Points on a hilly landscape, in no order, each with its height.
From any point a ball takes the steepest step (drop divided by distance) to one of its 6 nearest points. It stops when none of these is lower. Distance is the straight distance between rows; heights are no part of it.
Fekit: [ -1.1  -9.2   5.8   6.4 -14.1 -18.5 -17.0 -10.8  25.5   7.8  -8.7  25.1
  -9.2  -1.1  -6.2 -10.4  40.1 -16.6  -5.7  10.1  37.2  19.9   9.0 -11.4
   3.2  -8.7  -7.1  -1.9   3.1   7.4]  h=466
Lud: [-11.5   7.1  -7.2  20.3   4.7  10.1  11.7 -11.6 -18.3  -3.1   1.6  -2.3
  22.5   6.9  -9.6   0.4 -11.4  17.3 -11.8   4.2 -25.3  -8.6   4.0  -7.8
  -2.0   1.4  18.4  -2.1 -25.4 -13.8]  h=671
desub: [ 20.7  -7.3 -21.3  -9.9  -5.9  21.4  17.4   6.6 -15.7  -5.6   0.8  15.0
  -0.3 -13.6 -10.6  23.2   1.7   4.3  -8.3  32.3   8.7 -33.1   4.3   2.3
 -18.2  -9.9   8.1   6.8  11.8  -8.3]  h=731
Kub: [  0.8 -18.2  -5.8  -3.9   2.2   8.9 -21.3  16.9   7.1  -0.4  -7.1   0.8
  10.9   2.3   1.0   0.1  10.5  13.4  16.5 -19.6   0.9   6.1   2.3  -7.0
  11.8  -0.8   8.8 -18.3  -3.2  21.4]  h=436
gir: [-16.2  -9.4  10.5 -24.8  -0.5 -16.6 -17.5  -9.0  11.1   4.1   1.6 -16.6
   9.4  12.2  10.5   5.9  26.9  -7.0  -5.6  33.4  22.1 -12.9 -13.4  -3.7
 -30.9   1.8   7.8  19.2   7.8 -21.9]  h=128
mib: [ -7.5  -1.3   5.7   6.6  -8.8   1.9 -12.9  -4.5   1.8  10.0   3.6 -10.2
   4.4   4.5  -4.2  -1.7 -23.4  -3.4   2.1  -9.0  10.2  30.4  -4.6  -8.3
  -3.8  19.6 -10.9   3.6  15.9  16.4]  h=265
Kapu: [ -9.6  26.8   0.7  28.5   4.3   8.0  -9.6 -28.3   4.8   3.9  22.1   3.3
  -5.1  -2.2  -3.2  21.4 -56.0  -0.1   9.3 -30.4 -14.9  -1.0  -4.3  -2.2
   7.6 -11.3 -21.7   5.1  -7.3   7.3]  h=306
Tatem: [ -5.2   9.0 -24.2  -8.6   1.8   9.8   6.9   2.4 -16.9   1.2   3.5 -18.3
  24.6  -2.3  -3.9 -14.4 -11.8   7.5   2.3  -7.2 -28.2 -26.7   8.2   7.0
   6.8 -10.5   6.5 -10.4   7.9  -2.1]  h=571
Mebuf: [  9.3  -6.7  -8.9   0.1   5.8   2.1 -13.7   5.8  -8.1  -7.4  -1.1  -4.5
   1.8   4.9  -7.6  -3.9 -13.9  12.9   5.5 -20.0 -16.1  21.8   1.4  -0.1
  -1.6  18.6  -1.9  -9.6 -18.3  21.6]  h=470
puvuf: [ 24.3  21.0  -8.5  -3.2   1.8  16.4  32.5  -2.5 -12.1 -12.0  -1.4  11.8
  -8.6 -18.7   6.5  20.1 -29.2  -6.8 -13.6   9.4 -17.5 -10.3  -6.3 -27.6
  -5.5  -5.9   2.9   6.5  -4.4   7.3]  h=483
Zaput: [ -2.2 -11.0   1.8  10.2   6.6   2.4 -12.1  -2.1  -2.4   3.9   8.9 -10.6
   6.0  -5.4  -2.7  -7.0 -20.3 -17.6   4.2 -20.4   4.0  29.6   7.4 -10.0
  -5.8   4.1  -1.5  -0.8   7.0  24.1]  h=337
Pilo: [ 16.9 -21.5   4.7 -19.3  15.4 -11.2   0.0   7.5  -1.6  -5.6  29.2 -15.1
  15.8  18.3  -6.5  -3.5  16.0  -0.7  10.0 -25.2  13.4 -16.3  22.0  12.4
 -22.3 -19.4  -2.2  11.1  -9.8  15.6]  h=518
futo: [ 11.7   4.2  -9.1  -6.4  -4.3  25.4  11.5   1.0 -19.8 -16.5  -0.7  -6.2
  21.7 -10.1  -4.5   6.8  -4.4  16.9  -5.5  -4.0 -26.2 -37.7   1.4   3.7
   8.7   7.8  14.5  21.2   2.6 -16.5]  h=734
mun: [ -1.8   8.7   0.4  14.8   3.3  11.0 -17.7 -17.8 -10.4  -8.7  -2.2  -5.2
  11.0  -5.3   6.8  -4.0 -35.2  -4.2 -13.6 -18.2 -35.1  28.1   6.2  -4.0
  -4.5  11.1  -5.4   2.5  -7.0  23.0]  h=425
nobin: [ -3.4  -4.8   4.7 -35.9  -2.8 -17.2 -15.8  -8.8  -5.9  -8.1  11.1 -24.0
  20.3   3.7   7.0   0.9  11.8  16.4  -8.4  23.1  19.6 -27.6   1.1   7.9
  -9.7   4.5  18.1  -4.1   9.6 -15.7]  h=635
seb: [-15.0   3.1  24.7   7.9  -7.8 -20.6 -17.1  -7.9  22.8   6.6  -1.9   3.6
  -2.0   8.4  -1.6  -7.6  29.4 -20.5 -14.5   1.0   8.5  11.2 -18.9  12.2
  -4.6  -0.3  -7.9   7.0   5.6 -12.1]  h=241
Mup: [ -2.3   2.5   2.0  -4.5 -10.9  11.8   3.9   0.3 -10.8  -7.9 -10.4   1.0
 -17.3 -19.5   6.9  12.0  -9.0 -20.8 -16.1  25.4  15.4 -25.1 -10.7 -10.1
 -10.6  14.8   7.9  23.2  14.9   3.6]  h=446
Pudi: [ 17.3   4.0 -19.7  -8.5 -15.8  14.0   7.8   1.3 -21.0  -2.6 -16.8  -0.1
 -14.2 -17.8   5.0   2.8 -19.7  -6.6  -6.3  17.1   8.7   0.4  -2.6  -6.1
 -13.4   6.1  -3.9   5.5  21.3  -3.6]  h=320
bepip: [  9.5 -12.5  -5.8  -6.4   1.4   0.9 -12.8   7.9  -4.9 -10.1   9.5 -17.0
  12.9   0.0   1.3  -1.9   9.3  12.8  -0.9 -29.3  -4.3  -0.3  10.5   4.3
   1.4   7.1  -6.8 -17.6 -19.2  18.9]  h=678
vusop: [ 12.5 -11.7  -0.7  -0.2   1.1   3.3 -15.3   9.3   6.7 -14.4  16.9 -15.8
  22.9  10.3  -7.7   7.2  12.7   8.8  -0.5 -12.1  -2.1  -5.5  20.3  -1.6
 -21.8   7.3  -1.7  12.4 -27.1  11.4]  h=757
roli: [ 14.0  -6.4   7.1 -11.5  12.4 -12.7  10.1   4.7  11.3   6.0   2.0  23.9
  -3.6   1.2   1.2  -4.1  35.8  15.1  13.2   3.3  31.8  -3.1  30.3  -9.5
   9.9 -33.6 -11.5 -13.7   4.6   6.4]  h=457
tizi: [ -0.9   5.7  -0.6  12.7  -1.1   0.1  16.3  -6.6  -3.2 -21.2  -7.9  17.9
  15.4   3.8  10.3  11.1 -25.1   3.3 -12.2 -17.5 -28.1   7.3 -17.0  -6.3
 -16.3  24.0  10.8   1.5 -36.9  -5.7]  h=672
Foz: [-14.9 -12.9  16.2 -14.6 -13.1 -10.4 -13.6   4.9  19.8  -0.4  -9.3  12.3
  10.9  20.7  -6.7 -12.9  17.7   4.3  -8.4   3.7  18.8  -1.0  -4.2  -2.9
   1.9  -9.4  12.7 -16.5   5.1  -2.3]  h=490
lakag: [ -4.6 -11.5  10.2   0.6   3.3 -25.6   5.6  -2.2  27.9  13.6   2.0   6.7
 -23.2  -8.4   6.0  -2.6  23.0  -9.9   1.4   3.9  28.1  24.4   7.2   8.6
  10.6   4.3   1.7  16.4  24.5  24.2]  h=415
tida: [ 14.4  -3.2  23.1 -13.7   1.0   3.0 -12.0   1.1   9.8  -2.2  12.6 -16.5
   5.9  -2.9   2.2  -5.6   7.5  -7.2 -11.6  -8.2  18.0   7.9  16.4   5.9
 -33.3  19.3  -6.1  12.9  14.0   9.9]  h=447
pavi: [ -6.5   2.8   2.5  -7.4  -9.5  -4.6   5.2  13.9   2.1   2.4  -8.4 -14.2
 -17.4  16.0   5.7 -12.8   5.3  -9.5  -1.0  34.7  11.3  -1.6 -24.1   0.7
   1.6  18.5   1.0   4.3  30.1   3.1]  h=278
foso: [-12.9   3.6   1.8  -0.3  -9.2   0.3  -6.2  -1.5 -17.5   9.0  -1.1 -12.7
   6.4  -5.0   8.5  -5.1 -12.6  -1.3   0.4   9.4  10.2  11.9 -28.1   4.2
   1.9  22.0  -5.0  10.6  33.0   7.6]  h=212
Fev: [  8.5  -2.4  14.2  -3.5 -10.1 -17.9 -16.6  10.8  -1.1  -9.0   7.6  -5.0
  -2.0  -1.9  14.2   8.1  15.1  13.5   3.1  31.5  21.6  -4.2  -2.8   8.4
 -24.9  12.4   8.0  19.7  16.4  -8.7]  h=527
merap: [ -7.3   1.0   2.9 -10.8  -1.4   4.1  -0.1   2.0 -13.2  -5.9  -1.6  -8.3
  21.1   6.2  -8.7  -9.9 -18.5  16.1  10.3 -10.9 -10.1  -5.0   3.7   8.4
   8.5   3.9  -2.5  -9.9   4.1   5.0]  h=556
Poket: [ 11.0  -0.8  16.6  -8.3  -7.0  22.6   1.6  -1.3  -2.4 -15.9  -5.5  13.0
  13.2 -10.7   2.3  19.7 -27.3  -7.5 -20.4  13.3 -16.4   3.6  10.7 -10.6
  -9.4  15.6  10.1   5.3  -9.3  17.5]  h=544
tuvev: [-23.5   2.4   7.9  -5.8 -12.3 -29.6 -14.1  -0.3  14.0   1.6 -24.6  10.0
  -0.7  24.1  -2.9 -10.8  29.0  -9.0  -3.4  28.1   8.2 -13.1 -10.2   5.8
   0.5  -7.4   1.4   6.4  -5.7 -25.9]  h=371
zigil: [-10.5  17.7  -9.4  11.8   9.5  13.2  18.2 -12.9  12.4  -2.3   7.9  18.1
  17.2  -7.4   2.7   5.9 -10.2   3.0  -7.0   0.4 -33.9 -14.5   7.2 -15.1
   9.5  20.8  26.5   6.0 -31.7 -33.6]  h=724
lalob: [ -4.7  32.6  11.2  26.2   0.5   6.1  13.1 -18.2   5.0  -4.4  16.3   3.2
 -20.1   1.6  -3.6  11.0 -34.0   9.0  15.3 -10.7 -27.5   8.3  -5.8 -10.2
   4.9 -16.8 -10.9   4.5 -20.3 -12.0]  h=361
siz: [  2.1  -7.6   8.5 -10.1  19.3  -0.5  -2.5  16.4  17.8   2.6  23.5 -10.3
  -4.6  21.9  -3.0   4.4  28.7 -12.9  -8.8  -3.9  30.7  17.1  11.3   9.6
 -23.2  -3.2 -10.2  18.0  -0.9   4.6]  h=389
Pabaf: [ 22.3   0.4 -31.3  -5.4   9.7  12.1  19.5  -4.0 -24.5  -6.3  -9.3   5.0
  -3.8 -19.8   2.4  32.1 -11.1   2.5  -8.2  11.7  -7.3 -33.1 -11.5  -6.3
  13.8   1.8   7.0 -13.7 -29.6   1.5]  h=755
nifo: [  8.4  27.1  -8.5  26.1  -1.9  -3.1  19.7   5.0 -13.6  -1.2   1.9  -1.2
 -14.2   2.2   0.4  18.2 -34.6  -5.2  -0.4   5.5 -24.7 -13.5  -8.2  -0.1
   5.9  -1.5 -19.3   7.5  -0.3  -4.2]  h=338
Kaz: [  2.8   7.2  -8.5  38.3   1.0   2.4  -3.2 -10.8   0.4  -0.1  16.8 -10.3
 -14.4   4.2  -0.7   0.9 -43.0  12.0  27.1 -28.5 -35.5  29.7  -1.1   1.4
  21.1   0.9 -13.5   2.0 -27.7 -14.0]  h=391
ragot: [ -5.1  -2.2 -15.0  11.5  -0.2  -9.9 -13.5  -9.8  -6.7   6.5  22.9 -11.9
  -0.4  -5.3   4.0   0.4 -29.8  -6.1  14.8 -41.4 -22.1  18.1 -11.4  -0.9
   7.1  -9.5 -12.4  -1.4  21.2  16.3]  h=358
Momur: [  8.1   3.9 -22.1   6.2  -4.5  16.4  42.0  -4.0  -7.4 -11.2   0.3   5.0
   8.8 -24.2  -6.3  21.8   5.0  11.4 -14.7   0.8 -19.1 -50.7   7.8  10.1
   4.6  14.8  23.2  -0.3 -13.3  -9.8]  h=931
laru: [ 13.5   0.8 -17.3 -15.4  -4.3  18.3  15.8   2.2 -19.9 -20.2   0.1   0.3
   4.2 -11.5  -7.5  12.5 -23.2   9.0  -1.0  17.5 -12.3 -21.5  10.6 -15.8
 -17.2   4.0   5.1  15.2   6.8  -1.7]  h=506
domen: [ 28.3 -16.5   0.5  16.2  -6.2   2.2  -6.4   5.2  -2.8  12.1   5.6  19.3
 -13.6 -13.4   3.7  -7.2  43.3  13.0  11.4   6.6  33.4   8.5  29.2   2.4
  17.3 -16.5   1.0 -16.4  -3.5   5.3]  h=434
ponal: [  0.1 -20.0  -6.3 -40.4  22.2 -27.4   3.9 -11.8  19.4   7.9   4.3   7.5
  11.2  21.7   0.4  -8.9  49.2  -6.4  -9.2  14.4  16.1  -5.7  18.0  11.7
 -11.8 -19.1   8.5  -5.5  -8.4 -25.1]  h=73
duku: [  8.8  -0.4   8.5  26.9   4.4 -11.0   9.0   4.7  11.1  12.5 -10.4   4.8
 -29.3  -1.5   1.9 -20.3  46.6   4.9  10.5  19.9  30.6  13.0   8.0   7.8
  -4.5 -15.3   3.8  -4.7   2.1 -23.5]  h=392
motez: [ 11.2  14.2 -19.0   1.2   9.2   5.8  16.6   0.3 -18.9  -9.7  -8.7  -5.0
  -9.6   5.3  -5.7  -3.9 -35.1   7.0   0.2 -16.7 -15.5  -0.4   1.5 -10.8
   1.7 -12.6  -8.8  -2.8 -10.0  -3.8]  h=340
gune: [ -0.1 -14.4  11.0  -9.3   1.8  16.3  -2.0   8.1   8.5   1.5  -1.5 -14.3
   5.0   0.8  -2.4 -12.3  13.2  -8.2   1.5  -7.2   4.5  23.0   0.7   7.2
  -1.2  16.5 -14.1   4.9  10.6  26.2]  h=390
befog: [ -9.0  28.9  -5.3  27.7  10.5  12.8   8.9 -14.4  -9.2  -8.6   6.6  -1.4
   2.2   8.4  -5.6  -1.1 -27.3  16.4   4.7   1.7 -30.7  -0.1  -8.6   6.3
  14.6  -8.4  -2.7   7.9 -26.1  -9.7]  h=488
Nodu: [-22.4  -1.7  23.9  12.5 -14.6 -13.3   2.1   1.7   2.8  16.0 -19.0  21.1
 -22.7   3.2   4.6 -14.3  17.7 -23.1  -6.4  11.6   8.6  20.4 -22.0 -16.2
  12.6   5.9  -5.8  -2.3  20.3  -9.8]  h=330
pora: [  0.3   0.2  -7.2  -6.8   1.0  -3.6  -4.7  -7.7 -12.1  -8.3   7.4 -15.1
  34.6   0.5 -13.6  -1.4  -3.4  20.2  -0.7  -4.6  -3.3 -34.6  18.1  -1.2
 -11.3   2.9  17.3  -4.9  -6.3  -8.7]  h=788
piz: [ -1.1 -11.2  19.3 -28.9  -7.1 -15.6 -11.1   8.0  10.4   2.1  11.9 -23.9
  -0.6   4.3   0.7   1.7  18.1   0.9 -15.5   8.5  16.7   7.2   0.2  11.6
 -28.9   1.6  -7.4   5.4  -1.0  -0.8]  h=456
Beb: [-16.4  -2.0  -9.4  26.2  19.4   2.7  -4.7 -12.7  -8.3   5.1  17.2 -18.0
  -4.2  10.9   5.6  -3.2  -2.9  20.9  18.1 -34.4 -27.4  15.9   2.1   2.5
  17.6   7.4   1.9 -22.2 -31.8 -15.1]  h=538
bod: [ -6.9 -11.2  34.3   1.0   9.7 -18.5   1.6   5.1  25.2  12.3   3.9  15.1
 -13.2  -8.2   0.0  -0.1  31.9 -16.4   6.5   1.9  21.3   9.3   7.8   2.3
   9.4 -21.1 -11.7  12.5  10.9  13.8]  h=357
bopor: [ 15.2   1.3   0.3  -3.2  -9.2  13.0  11.9  14.1 -20.7 -13.9  -8.9   2.7
   1.0  -5.8  -3.4  16.8 -28.9   0.6  -1.6  20.3  -9.3 -13.1   0.6 -15.3
  -9.3  20.8   7.4   7.3 -15.4  -5.4]  h=419
Zufa: [-11.8  -1.7   6.4   3.8  -3.1   4.8  -1.5   9.3   1.9  -4.2  -1.2  -3.7
   5.7  -3.8   3.0 -21.7 -21.0  -7.5  12.8   4.5  -2.9  29.0 -15.8   5.0
   5.7   4.5  -9.4  -5.2  17.2  12.3]  h=272
bikiz: [-23.5  -6.0  14.7  -0.7  -5.7   2.4 -12.2   0.4  18.3  21.8  -1.3  -7.7
  -1.1  -4.2   6.2  -5.6   3.0 -19.9  -0.8 -13.7  10.4  30.1  -8.2   7.3
  -1.4  12.6  -1.9  -8.0  17.3  20.1]  h=315
paz: [ -3.9  -6.5  28.1  -4.8  14.8 -18.0  -4.7   4.6  29.4  11.1   4.0   8.9
  -7.8   1.6   4.3   2.1  45.6 -11.4   5.6   1.3  15.8   8.0  -6.0  12.8
 -13.3 -17.2  -8.9  20.6  -4.3  -2.2]  h=256
zis: [  6.3  21.2  -8.4  21.4  -2.1   8.3  12.2 -14.0  -8.7  15.0  12.1   8.9
 -23.9 -17.2   4.0   5.1 -53.5   0.6  -5.1 -12.9 -24.7   0.6  -4.5  -3.9
  -1.8  -5.7 -23.3   3.8  16.7  -6.5]  h=267
bezi: [  3.0 -10.7  -2.3  -6.9  -6.2  14.0  -3.7   2.9   1.3   2.5 -11.6   7.3
  11.8   6.1  -0.7 -16.1  10.8  18.3   1.2  -7.9  13.7   4.3  15.2 -12.9
  31.1  -9.2   7.1 -34.7  17.1  16.0]  h=378
tok: [  1.9   6.1 -15.9  -4.2  -0.8  16.4  26.1  -8.0 -23.3  -8.1  -7.2   8.9
  25.3  -8.7 -12.7  19.4 -12.5  13.3 -19.7   3.7 -27.1 -29.8   8.7  -2.3
  -2.2   8.8  25.7  -9.2 -15.9 -11.4]  h=776
deboz: [ -1.4   9.5 -37.3   8.4  21.8   1.5  34.8  -6.2  -2.5   8.8   3.7  11.1
   2.1 -14.5  19.6  16.4  -7.8   5.8  -1.3  -7.4 -20.7 -21.5 -21.4  -1.2
  13.8  16.3  23.4   1.4 -22.2 -26.2]  h=747
Tetu: [  7.3  12.1 -18.0   1.2   3.3  31.1   8.6  13.1 -23.8 -10.3 -19.8 -10.3
  11.7  -8.6  -7.2  -9.7 -19.9   6.2  -2.2   4.7 -17.2  -5.1  -4.8  -7.5
  -8.9   4.4   6.4  11.0  -4.7 -11.8]  h=523
nis: [-19.0   5.7   0.2 -17.9 -18.1  -4.5  -3.8  -2.7   9.8   2.0  -8.9  -9.5
  10.1  21.1 -18.7 -18.7  15.8  -0.1   5.3  15.1  14.6 -15.9   6.5  19.2
  18.8  -5.2  -0.5 -11.4  14.7  -2.0]  h=422
Rusub: [ -1.5 -11.5  -6.6 -16.9   4.4  14.9  -0.4  21.1  -5.0   4.8   0.1 -16.9
  -1.9   4.7  -2.3  -8.5 -22.9  16.9  24.0 -16.4 -11.0   0.9 -12.8   3.7
  22.9   4.1   4.4 -12.8   6.2   0.4]  h=424
lukof: [ 16.3 -14.1   5.1 -21.2  13.2 -12.4   8.1  16.8  14.5   2.6  14.9   0.2
  -3.8   9.2   2.0  -6.2  19.8  -1.1   7.9   0.9  22.2   5.0  18.4  -3.3
 -15.5  -5.5  -8.5  -2.7   2.2   0.3]  h=53
Tepu: [  8.3 -15.0  -3.6  -6.9  -8.0  -3.8 -21.0   0.2   6.2   0.7  11.7  -9.3
  -3.4   7.3   8.7  -6.8 -17.2   5.2  11.9 -27.5   3.3  34.1  -6.7  -3.8
  16.8  14.6 -13.9 -11.8  -3.7   8.2]  h=342
nuro: [ -2.8   3.1  24.3  51.9  10.3 -17.3 -20.5  -9.7   8.0  18.0 -22.3  28.9
 -10.1 -21.5   0.3  -6.8  36.5 -20.3  -1.1   7.2  12.9  22.5  -4.8  16.0
  -1.1 -10.6  -0.8  -0.9   4.7  -7.5]  h=323
nezi: [-17.6  -7.8  19.4   9.0   5.8 -26.7 -21.3 -13.0  14.7   6.4 -11.5  20.7
  -9.6  25.9 -17.5  -8.1  36.7 -11.9   1.2   6.6  18.5   6.7 -14.3  10.2
  -3.1 -30.3  -3.3  -8.8  -2.6 -22.6]  h=336
Budud: [ 12.5  22.9  -3.9   1.4  -0.2  21.3  17.8  -9.6 -14.4  15.7   8.5 -17.0
 -26.0 -16.9  -8.1   4.4 -36.3 -10.5   4.1 -10.1   2.1   4.0  -8.1 -14.3
   5.3 -13.9 -27.0  -0.5  14.2  10.3]  h=225
peve: [ -4.9   0.5  42.9  41.3  -9.9 -16.9 -25.9 -14.5  22.7   5.1 -29.1  12.6
 -11.6   0.5  -2.6   1.8  26.4 -30.5   0.8 -10.1  -0.9  13.7 -16.6   8.1
  -1.4 -21.0  -9.7   3.9   6.7 -22.1]  h=301
ras: [-17.1  -6.5   3.4  -3.3 -16.8 -11.7 -22.8  -7.4  11.5   5.8 -11.1  14.4
  -7.8   8.7 -17.9 -11.6  16.8  13.7   4.4  17.2  18.6   7.3  -4.1   3.0
   8.4  -9.1   4.3 -17.5   6.3   8.4]  h=373
Rito: [ 10.2 -20.7  -2.3  -1.8  -9.6  16.5   1.3   4.6   6.7 -10.9   1.7  14.9
  -1.6  -1.2  13.6   0.3  21.7  15.5   9.0 -15.2   9.3   9.6  27.6  -4.3
  18.9 -20.5  -6.8 -16.9 -10.2  27.0]  h=108
vusum: [-10.3  15.8  -4.4  20.6  15.2   5.4  21.4  -4.1   6.9 -12.7   0.4   9.9
  -6.8  -6.3   0.4  12.5 -29.7   7.1 -12.9 -12.8 -33.0  -6.7  -2.6 -10.8
   0.7  -0.7   9.8   9.0 -18.7  -8.5]  h=507
Zevon: [ -1.4  18.5 -30.2  -2.5  19.0  19.8  12.4   8.6 -29.0   4.2  -2.8 -24.4
   9.0  -5.1 -11.5 -17.5 -15.1   4.4   8.0 -11.0 -32.8 -16.8   0.9   0.4
  11.9  -1.0  -8.5 -14.3  -8.2  -7.8]  h=463
vuped: [  8.1  27.3 -30.7  -4.0  12.0  21.0  18.5  -4.6 -19.7   5.4  -7.1  -2.7
  -3.2 -12.3 -12.4   4.8  -7.9  17.6 -15.8  -1.0 -17.6 -16.4   5.2  -2.6
   7.7  -9.0  -2.4 -19.8 -19.8 -12.8]  h=526
Feni: [ 15.3   7.0 -11.6  30.9  -1.5  -8.9  -6.7 -25.0  11.2   3.6  14.2  -9.7
  -7.9  -6.5   0.2  10.5 -33.7   3.3  16.5 -33.2 -30.0  17.8   7.9   6.7
   6.3  -9.2 -19.1   0.4  -3.3  16.3]  h=344
tufen: [-11.2  -2.8  -7.3  -9.8  -9.4   3.5 -12.4  12.5  10.3  11.3 -13.5 -12.7
 -12.9  15.3   2.5  -9.2 -24.2  14.5  22.6   0.4  -3.1  22.9 -11.3  -0.2
  20.9   0.5 -17.3 -11.0  17.6  17.9]  h=347
Toz: [ 14.6 -22.5   0.4  11.5   6.1  -5.0  15.5  15.8  14.4  17.1  -9.7  23.6
 -25.0 -18.1  18.8  -3.3  14.6   1.4  20.2   8.8  26.4  10.3  30.8  -9.4
  15.5 -19.4  -4.5   2.1   2.6  20.2]  h=460
ruso: [  0.8 -11.0  22.9  39.8  -0.9  -7.7   8.9  -3.8   5.7  30.3  -5.5  17.3
 -24.8 -20.0  12.2 -15.1  33.7 -15.6   0.0   2.8  22.1  16.7   3.7  -3.6
  13.0 -13.9  -7.5  13.1  12.7   8.8]  h=355
gufe: [ -4.2  16.3   1.9  -4.1  -8.8   7.0   8.6   1.9 -10.8  -3.5  -7.8   5.8
  -9.0 -13.3  -2.9  -0.4 -31.7  -7.5   7.1   8.2  -7.1   2.7  -0.5 -11.3
 -11.3   1.8  -5.0   5.2  13.1   8.3]  h=237
Sim: [ -2.7 -14.6  -6.8  -9.4  -8.7 -16.8 -10.2   2.9  17.1   7.5  -0.8  33.7
   1.1   6.4  -2.4  -3.1  46.9   1.0  -8.8  13.2  15.3  13.0  15.5   6.6
   3.5 -20.4   1.7 -20.7   6.2  -7.1]  h=504
sosok: [ -8.7 -10.5   4.9 -17.5   8.4 -15.3  -9.7  -3.7  20.2   7.8  10.7  -4.0
   6.4  17.6  11.0   1.0  48.4 -22.9  -9.8   4.9  16.8   3.8 -16.7  11.9
 -12.4   6.6 -11.1  12.6  -7.4 -14.6]  h=60
vav: [ -6.9  -8.3  -4.9 -23.4 -17.3  17.0  -2.4  18.5 -11.7   3.3  -9.9 -11.2
   3.3   7.4 -13.0 -18.0 -10.6  12.2  17.5   3.6   0.6  -9.9 -21.0  10.2
  10.6   8.4   2.7 -12.0  -0.6  12.1]  h=473
Disef: [  8.2 -12.4   2.2 -12.4   9.5  -0.9 -19.5   0.7  21.5  -1.6  -0.5  16.4
 -15.2  16.6 -21.9  -1.8  44.2 -11.1   8.1   5.5  25.5   5.2  18.9   4.9
  -2.3  -2.9   9.8  -8.2   4.3   2.2]  h=449
Lir: [ 10.0   4.3 -12.8 -23.5  -6.8  17.0  -0.8  14.7 -21.6  -0.3  11.3 -17.0
   4.7  -8.3 -11.5  -7.6  -4.0   7.0   2.6  17.9  16.4 -10.7  -6.6   8.9
  -0.5   2.7  13.3  -3.3   6.0   3.9]  h=509
mekem: [-15.6   6.7  10.9   0.0 -20.1 -15.8 -16.0 -15.1   7.8   9.3  -1.9   9.8
   4.7  18.2  -6.7  -8.2  29.9   2.7  -4.7   7.7  10.7  -1.6  12.2   1.2
  14.0 -18.1  15.3  -5.0   5.0 -24.2]  h=491
kore: [-17.4   6.3  -3.3  -0.1 -15.0  -7.0  -6.0   9.5  -1.3   0.8 -23.1  11.6
  -2.0  14.5  -2.3 -20.5   4.6 -14.1  -3.4   4.9   6.5   4.9 -24.2   9.1
  12.0  17.1   4.6  -0.7  18.6  -0.6]  h=271
butod: [-23.9   1.6  20.7   3.3  -2.2 -35.5 -11.3  -0.2  11.6  -0.2 -10.2  -4.1
  -1.2   7.3   6.8 -11.2  36.6 -15.2  -6.9  19.8  -0.4 -12.2 -19.1  20.1
  -9.1   8.7   3.0  10.3   5.8 -12.6]  h=297
Relog: [ -9.4  -2.9   8.1  -3.2  -5.2  -2.7   0.7  17.5 -16.2  -4.6   3.7 -10.5
   1.9   9.8   2.6 -10.0  14.8   6.6  -9.3  28.1  17.7 -14.6   0.5  19.9
  -5.3  15.0   2.8  11.2   6.3 -12.7]  h=482
Febe: [ 28.0  14.9 -24.0  -5.0   9.6  19.5  24.1  -3.5 -32.3  -6.3 -14.8   9.8
 -16.8 -23.0   1.9  23.7  -6.7  -4.4 -15.1   1.0  -2.0 -22.5 -10.9 -15.9
  10.9   2.9  -3.2  -1.3   0.7   4.0]  h=608
Fef: [  1.5   1.9   8.5  11.9   3.0   8.0   7.0  -8.4   2.0  -4.2   8.1   8.5
  11.0   0.6  16.4  21.6 -33.8 -20.1   5.3 -23.3 -21.4  11.6   6.7 -17.3
 -10.8   6.3  -2.3  11.7  -4.2  12.9]  h=505
Lona: [ -9.5  -8.3  -0.2 -29.5   2.7 -22.1 -16.6  -7.1  14.8   1.1  -7.7   2.6
  12.2  23.6   1.4   0.0  43.7  -5.3  -9.2  12.9  18.8  -1.7  -4.3   7.6
 -12.7 -11.1  14.4  -2.2  -0.8 -29.3]  h=329
nifig: [  2.9 -17.3  -5.8  -5.8   3.0   2.7  -2.2  22.1  19.5  -4.7  -8.3  -0.1
  10.6  -2.3  -1.8  -7.1  24.3  14.2   0.9 -22.6  -9.6 -10.0  19.8   4.5
  13.2   0.5  -0.2 -17.1 -14.1  23.6]  h=503
roro: [  6.7  11.6 -11.9  12.9  13.6   6.1  29.5   6.3   0.9   0.1  -1.5   6.7
 -16.5 -14.4  16.4  24.9 -43.4 -21.4 -12.2  -9.3 -21.4 -17.8 -16.9  -4.6
 -10.6  -4.7 -15.3   5.9  -7.4   2.5]  h=352
Pume: [ -1.9   2.9  17.6   4.0  -3.6  -4.8 -20.7   5.8 -11.6 -18.4   1.5 -12.2
   6.4   8.5  -2.0   9.5 -23.2 -10.1  -6.3   0.6   4.7   8.5   2.7 -21.2
 -12.3  21.5  -2.8  14.2   3.2  11.1]  h=369
Tem: [ -0.9   7.4  15.3  -5.3 -22.8  -3.0   1.6  12.8  -9.5 -21.0   5.6 -10.5
   8.0  -6.1   3.0   5.0  -2.2  12.5  -4.9  17.6   2.8  -8.8   7.7 -10.3
 -32.5  20.3   5.8   5.4  -1.5   1.5]  h=609
Zura: [-13.7 -14.6  -3.6 -39.6   2.4 -23.0 -18.6 -12.6   9.0   2.9   3.2 -16.2
  26.9  -3.1  10.5   3.0  24.1  -9.4 -10.3  18.6  19.0 -11.5  19.5   6.1
  -5.5 -15.4  21.2  13.1  13.9 -39.6]  h=519
Sutil: [ -6.4   5.2  -0.8  -4.3  -0.9   7.4  -5.7   0.8 -18.9   0.8  13.5 -10.3
  -6.2 -10.0   5.7 -14.0 -44.5   6.1  -1.6   4.9   9.6  -0.1  -6.0   4.7
   3.4   2.5  -9.6   7.5  20.7  16.8]  h=179
Demom: [ -3.4 -11.9  -2.3  -0.2  -2.8   1.6  -6.9   2.7  -1.2  -4.9   6.5 -12.6
   5.1  14.6  -2.4   3.1 -15.4   6.3  24.4 -27.8 -21.5  14.1 -15.3   6.0
  22.7  -2.6  -2.3 -24.9  -9.2  12.2]  h=450
zav: [ 20.2  10.2  -9.0  -1.8  27.8   1.8  27.1   1.1  -4.7 -15.5   1.0   7.8
  -8.9  -6.5  23.5  23.1 -26.1  -8.7  -6.7  -5.8 -15.7 -26.4 -18.4   3.0
  -2.1  15.9  21.8   4.8 -12.2  -0.4]  h=511

Where does a ball stop that starts at each point below?
merap | Sutil
Kaz | Sutil
Mebuf | Sutil

For each start below, name every point that the ball comes to, in order.
deboz | zav > roro > zis > Budud > Sutil
Tatem | Zevon > motez > gufe > Sutil
Beb | Kaz > Kapu > zis > Budud > Sutil
